A landscape with many valleys, sampled at points; each row gives a point and its height.
A ball rolls from a point to the lowest of its 2 nearest points, and stops where none of them is lower. Distance is the straight distance between rows; heights are no part of it.
(438): [ 82 125  51  71  92  98 108  79 120  82  83  89 119  99 112 111 141  79
 126  35]  h=351
(492): [ 84  64  78 140 117  95  90  97  93 117  81  94 104  86  78  83 126  43
 103 109]  h=378
(958): [105  80 105  47 100 115 120 137  67  89 102  80 104 129  87 121  90 108
  50  63]  h=348
(413): [ 70 129  85  88 103 111  92  64  70  87 105 108 104  91  83  77 108 110
  72 106]  h=634
(729): [131  97 141  73  79  81  95 112 125 119  92 103  61  60 122 112 111 146
 105 114]  h=496
(540): [126  86 103 139 119 101 102 105  89 125 119  81 105 128 112 113 106  90
 116 126]  h=135
(757): [ 90 117  40 131  96 115  98  83 119  93 100  90 106 129  95  70 122  82
  84 103]  h=490
(1089): [112 100 132  52 104  92  97 107  58  79 124 102 113  87  84 102 110 117
 103  21]  h=382
(1007): [ 89  47 107 106 114  77 110 121 107 132  78  90  82 115 121 101  79  82
  99 119]  h=257
(1106): [ 98 132 120 124  67  92  94 124 130  53 116 115  97 121 108  83  80 142
 112  88]  h=610
(702): [127  70 109 129  75  92  99 140  96 119 110  86  75 105  94  90 103 119
  71 128]  h=537
(455): [ 98  88  55  90  99  96  92 144 123  66  97 113 110 109  76 119  99  83
 113  59]  h=395
(329): [105 100 142  98 125 105 126  78  86 121 116 118 103 126 130 113  57 101
 113 135]  h=543
(48): [ 95  52  80 114 140  73  93 109 109 129  78  79  89 108 118 104 105  85
 115 108]  h=316
(608): [ 80  68 100 139  81  94 112  75  95 136 101 105  99 100  97  55  97  61
 104 121]  h=350
(163): [103 111 160 109 124  91 112  82  89 107 111 122 104 113 132 109  76 108
 130 120]  h=536
(819): [115 110 106  59 112  92  81 101  71 102 108 100 101  55  81 124 130 129
  95  70]  h=401
(1023): [ 88  90  96  79 131  89 107  77 116 108  96 137  83  95 115  99  48 116
  92 146]  h=332
(670): [117 106 104  71  75 136 102 133  89  96  92  93 109  95  58 144 107  58
  69  96]  h=120
(92): [ 93 101  79 132 110 106  79 125  75  44 124  96 113 114  52  73 110 130
  73  76]  h=627
(11): [142  98 143  50 109 114  98 139 102 105 104  85  93  76  91 159  86  94
 100  80]  h=279
(631): [ 87 119 107  85  88 108  85  69 105 109  67 105  95  30  96 117 106  94
 120 116]  h=446
(205): [103 104  62  96 115 106  88 150 115  67  97  98 116 121  80 141 107  89
 106  81]  h=420
(1105): [101  88 122 123 115  89 112 100  98 127  97  84 103 125 139 111 100  84
 130 109]  h=90
(220): [ 94 106  77 106  71  95 110  89 117 115  93  78  86 133 132  84  96 113
  85 114]  h=477
(1224): [124  87 118 104  71  92  93 147 100 104 102  89  95 100  86 101 111 105
  80  97]  h=535
(1016): [108 108 125 140 124 111  78 157  89  58 123 125 115  98  59  99  92  89
  96 101]  h=619
(1100): [ 83  90  50  99  90  88  86 112 138  94  68  97  98  79  91 113 114  78
 117  96]  h=346
(989): [106  99 128  90  66 107  86 121  79 108  95 104 112  65  54 105 124  61
  84  84]  h=180
(330): [100  84 126 100 135  96  94  69  52 120 121 111 101  88  90  76  92 111
  77 122]  h=561
(1222): [100  89 117  49 108 109 107 111  44  76 118 102 115 104  70 103  94  96
  89  21]  h=376
(745): [113  96 106  96  44  87  95 124 120 118  83  85  83  88  99 105 114 105
  85 106]  h=521
(195): [ 94 103 121 112 113  94  96  56  72 110 120 127 104  85  93  72  90 103
 100 114]  h=558
(101): [ 91  65  74 128 135  67  81  89 106 112 105  94 100 118 119  74 101 106
 125  95]  h=265
(963): [109  77 150  97 120 102 131  87  86 122 128 131  90 114 117  94  48 114
  95 143]  h=552
(832): [108 136 131 131  82  99  91 130 100  46 129 107 112 126  91  86  96 136
  95  81]  h=615
(1046): [ 70 140 111  59  99 115  95  67  57 100  91 109 106  73  89  96 115  97
  76  99]  h=637
(654): [ 97 100  88 135  94 104  88  86  93 116  91  88 104  83  84  92 132  69
 114 115]  h=359
(320): [ 90 125  94  53  99  97  93  90  83  94  88 103 103  62  90 118 123 113
  98  77]  h=413
(763): [118 104 100 103  91  94 109  93 137  91 122 131  73 110 118  88  51 152
  89 148]  h=547
(273): [115 125  50 148  74 123 105 100 120  96 114  84 113 142  96  85 120  81
  87 125]  h=499
(347): [110 131  86 119  83 127 107  69  84  79 144 123 135 122  70  70  81 113
  65 132]  h=508
(441): [108 120 107 109 113 128  96  66  64  95 135 136 126  97  60  80  84  97
  67 139]  h=511
(327): [105 107  26  70  91  92  97 100 111  77  99  92 105 100  94 114 134  92
 128  32]  h=326
(130): [ 95  66 111  56 111 106 113 127  63  84 106  92 105 120  78 110  84  87
  77  37]  h=366
(53): [ 84  75  84  33 100 106 116 126  76 102  84  95  87 101  86 120  86 110
  56  81]  h=379
(952): [ 75  74 100  43 121  93 106 116  77 104  83 108  76  79  99 106  79 122
  66  96]  h=412
(697): [ 86 107 141 109 112  88  89  67  83 111  90 127  97  57 105  89 103  88
 133 109]  h=551
(636): [ 97 106  55  91 102  75  76 100 109  83  97  96 109  79  96 101 142 112
 131  49]  h=294
(1238): [102  66  85 105 129  82  98  85 118 103 114 135  92 105 102  80  52 128
  96 139]  h=285
(796): [108 131 139 139 112 109  76 134  82  56 136 127 116 100  75  85  96 113
 102  98]  h=617
(248): [128  84 137 121  59  90 110 116  95 132 116  88  70 102 116  87 111 129
  82 125]  h=531
(203): [114 105  97 105  93 107 108 109 119  95 117 116  84 128 108 103  58 129
  77 152]  h=530
(903): [ 89 103  91  77 120  86  95  88 125 105  91 114  72  93 125 108  75 134
 102 131]  h=383
(410): [144 113 151  58  92 110 102 121 108 109  91  86  89  63 109 154 105 118
 108  94]  h=344
(547): [139  91 134 103  77  83  96 111 109 128 109  98  58  73 116 101 111 141
 100 136]  h=520
(219): [103 103 127  88  65 120 106 119  83 106  87  92 114  96  72 117 118  48
  84  91]  h=159
(694): [108 120  84 119  66 113 115 124 113  96 102  70 103 160 127 105 103 102
  81 116]  h=495
(76): [ 82 133  70 108  87 118 104  37  98 131  86  89  99  88 104  66 141  80
  93 103]  h=309
(1099): [ 90 102  95 133 107 105  91  95 127  95  74 111  98  72 105 117  85  80
 143 123]  h=178
(261): [ 79 114  65 107 108 106  85  94  79  68 108  99 109 109  82  79 113 117
  79  88]  h=630
(657): [ 80 119  89  85  81 114 118  98 130  83  72  93 128 116 116 126 111  40
 126  58]  h=385
(245): [ 88  77  57 127 137  65  77  74  99 104 109  90 103 105 109  63 127 113
 120  72]  h=240
(192): [ 87  88  93 103  77  91 103  85 107 117  93  99  79 100 110  76  88 110
  82 126]  h=456
(708): [ 88 113 137  86  83  95 106  98  98 110  79  96 111 100 118 114 102  81
 116  89]  h=287
(842): [117  66  92 125 132  75 103  94 122 120 119 115 100 118 121 101  65 114
 125 139]  h=231
(1112): [ 76 119  49 112  93  97  90  54 108 112  91  90 102  93 105  58 152  95
  95  77]  h=286
(522): [105 116  76 130  74 112  97  42  91 140 109  88 106  84  91  60 148  82
  95 112]  h=325
(276): [122  91  98 125 117 109 118  94  89 120 135  98 123 146 111 105  82  98
  95 135]  h=155
(538): [ 90 108  44 129 123 116 114  70 124 103 105  91 120 148 114  79 108  76
  96 102]  h=479
(1223): [ 88  92  99 131 121 113  82 149  85  55 117 120 112 106  48  83  92  99
  74  92]  h=623
(151): [ 89  86 100 103  94  84 103  91 139  73 107 124  61 108 109  67  44 159
  82 124]  h=571
(905): [ 83  80  99 131  92  87 107  65 114 130  95 123  95  83 103  79  81  70
 131 136]  h=318
(1225): [ 92  96  77  79  83 105 106 106 135  96  67  89 109  97  98 131 106  52
 127  68]  h=408
(1166): [101  97 104  67  99  99 108 123  75  90 102  71 111 136 108 113 107 121
  74  68]  h=329
(785): [100 126  82 135 132 135 104  80  92  93  95  84 129 114 100 114 119  56
 122 111]  h=460
(72): [100  89 101  83  49  71  89 101 121 119  76  91  85  69 106  98 124 100
 108  85]  h=502
(1174): [ 79  87  36 119 134  89  81  63  94 101 105  83 104 104  98  53 140 107
  90  73]  h=260
(473): [ 96  87 156  88 116  76  94 118 114 100  85 124  99  62 110 113  83  93
 139  79]  h=501
(344): [117 131  77 145  72 126  95  89  90  74 137  94 119 138  76  69 108 115
  66 115]  h=506
(811): [ 94 104 113  76  56  80  90  94 127 116  68 111  78  46 104 104 104 100
 119 103]  h=478
(418): [ 86  84 155  84 108 107 123 106  88  97 106 117  72 106 110  81  46 126
  68 129]  h=498
(224): [105 110  76  86 116 121 100 125 106  82  84  76 125 116  98 150 115  76
 108  84]  h=438
(1167): [131 100 141  72  74  85 106 128 136 114  85  92  75  78 124 134  91 117
 117  96]  h=431
(669): [ 80  95  98  87  96  86  98 110 116  96  87 110  79 103 117  96  77 127
  88 113]  h=424
(139): [ 82 105 134  74  89  97 112 103  77  99  92  89 119 120 114  98 102  92
  94  66]  h=310
(703): [ 79  45  70 140  95  93 102  84  96 126  89  89  90 106  86  50 121  54
  82 110]  h=377
(212): [117  71 146 109 138 100 110  87  60 128 133 123  98  99  99  88  73 113
  88 136]  h=557
(915): [ 87  86  84 132  96 108 103  78 122 125  68  98  93  73 104 106  87  59
 132 139]  h=255
(170): [123 116 111 119  98 128 135  81  86 129 129  90 122 139 113 118  91  90
 101 147]  h=169
(209): [124  89 110  50  91 128 101 130  97 108  85  87  97  87  72 156  91  63
  83  85]  h=186
(8): [ 79  80 106  47 102  80 110 110 107  98  82 104  68  94 121  98  75 148
  74  94]  h=452
(414): [110 104  92 118  72  99  86 101  85 114  96  70 105  87  84  90 160  83
  90  92]  h=347
(1010): [ 86  71 134  78 133  91 100 142  99  91  97 124  84  82  96  96  66 113
  90  97]  h=450
(495): [ 79  82 141  73 126 101 117 118  80  75 100 111  78 100  96  82  52 135
  63 105]  h=480
(568): [100  98 157  92 135  79 101 104  96 104  87 110 100  87 127 122  90 105
 141  90]  h=519
(34): [ 88 128  84  79  94  98  78  77 112  90  75 104 103  43  93 119 123 103
 131  84]  h=429
(772): [129 128  71 146  64 115 114  88 114 106 142  90 120 148 101  86 106 109
  95 131]  h=503
(417): [ 93 111  84 110 117 128  98 112 105  85  72  78 130 104  95 133 119  55
 115  97]  h=451
(1118): [104  76 122 123 124  77 103 114 114 116  99 105  89 123 131 105  73 100
 128 120]  h=165
(500): [ 88 139 153 106 110  95 104  66  86  96 106 126 111  91 126 101  88  95
 138 105]  h=542
(1165): [115  91  37  79  86  92  92 126 108  68 108 103  98 108  79 115 112  98
 120  30]  h=357
(262): [ 91  94  54 113 105 106  81 101 147  95  56  92  92  64 102 124  97  87
 136 119]  h=272
(149): [ 88 141  66  87  83 118 105  85 114  74  87  89 128 103  97 114 145  59
 116  50]  h=365
(1086): [ 99  93 112 104  84  78 103  96 120  70 112 101  67 111 113  66  74 174
  84 102]  h=589
(821): [ 81  79  58 111 120  59  68  97 104  97  94  99  98  77  97  83 136 116
 126  64]  h=267
(1162): [120 128  89 128  95 146 135  70  98 126 114  79 124 131 113 119 105  72
 110 137]  h=184
(1080): [103  71 135  85 124  79  94 144 114  98  95 119  91  75  93 114  76  95
 113  84]  h=475
(1125): [ 99 117 117  98  78  79  90 110 124  57 107 112  81  92 107  75  93 160
  99  77]  h=601
(645): [ 88 131 127 101  94 122 115  84 101 106  71  86 112 101 125 130  94  72
 131 112]  h=247
(1044): [ 91 117  52 124 146 125 112  61 117 104  91  91 124 130 116 100 110  64
 114 100]  h=469
(850): [127 112 146  48 118  96  90 119  73  89 122 107 100  63  86 116 113 126
 102  51]  h=390
(355): [103 150 108 112  88 142 120  74  97 110  84  70 116 109 126 129 108  77
 120 122]  h=213
(1155): [114 102  80 118  81 100  87  74  79 132 108  68  95  97  95  73 153 107
  78 107]  h=336
(643): [114 114  95  99 104 110 106 122 102  89 109  87  96 155 120 115  76 128
  77 120]  h=510

Two balls start at each pair of points below. Name the first point that both come to, or write never.
(631) and (192) => (1105)
(261) and (1166) => (1105)
(952) and (130) => (958)
(832) and (708) => (1105)
(538) and (694) => never

Where does a ball stop that starts at each point below?
(492) => (245)
(703) => (1099)
(441) => (327)
(729) => (670)
(643) => (1105)
(1162) => (1105)
(413) => (1105)
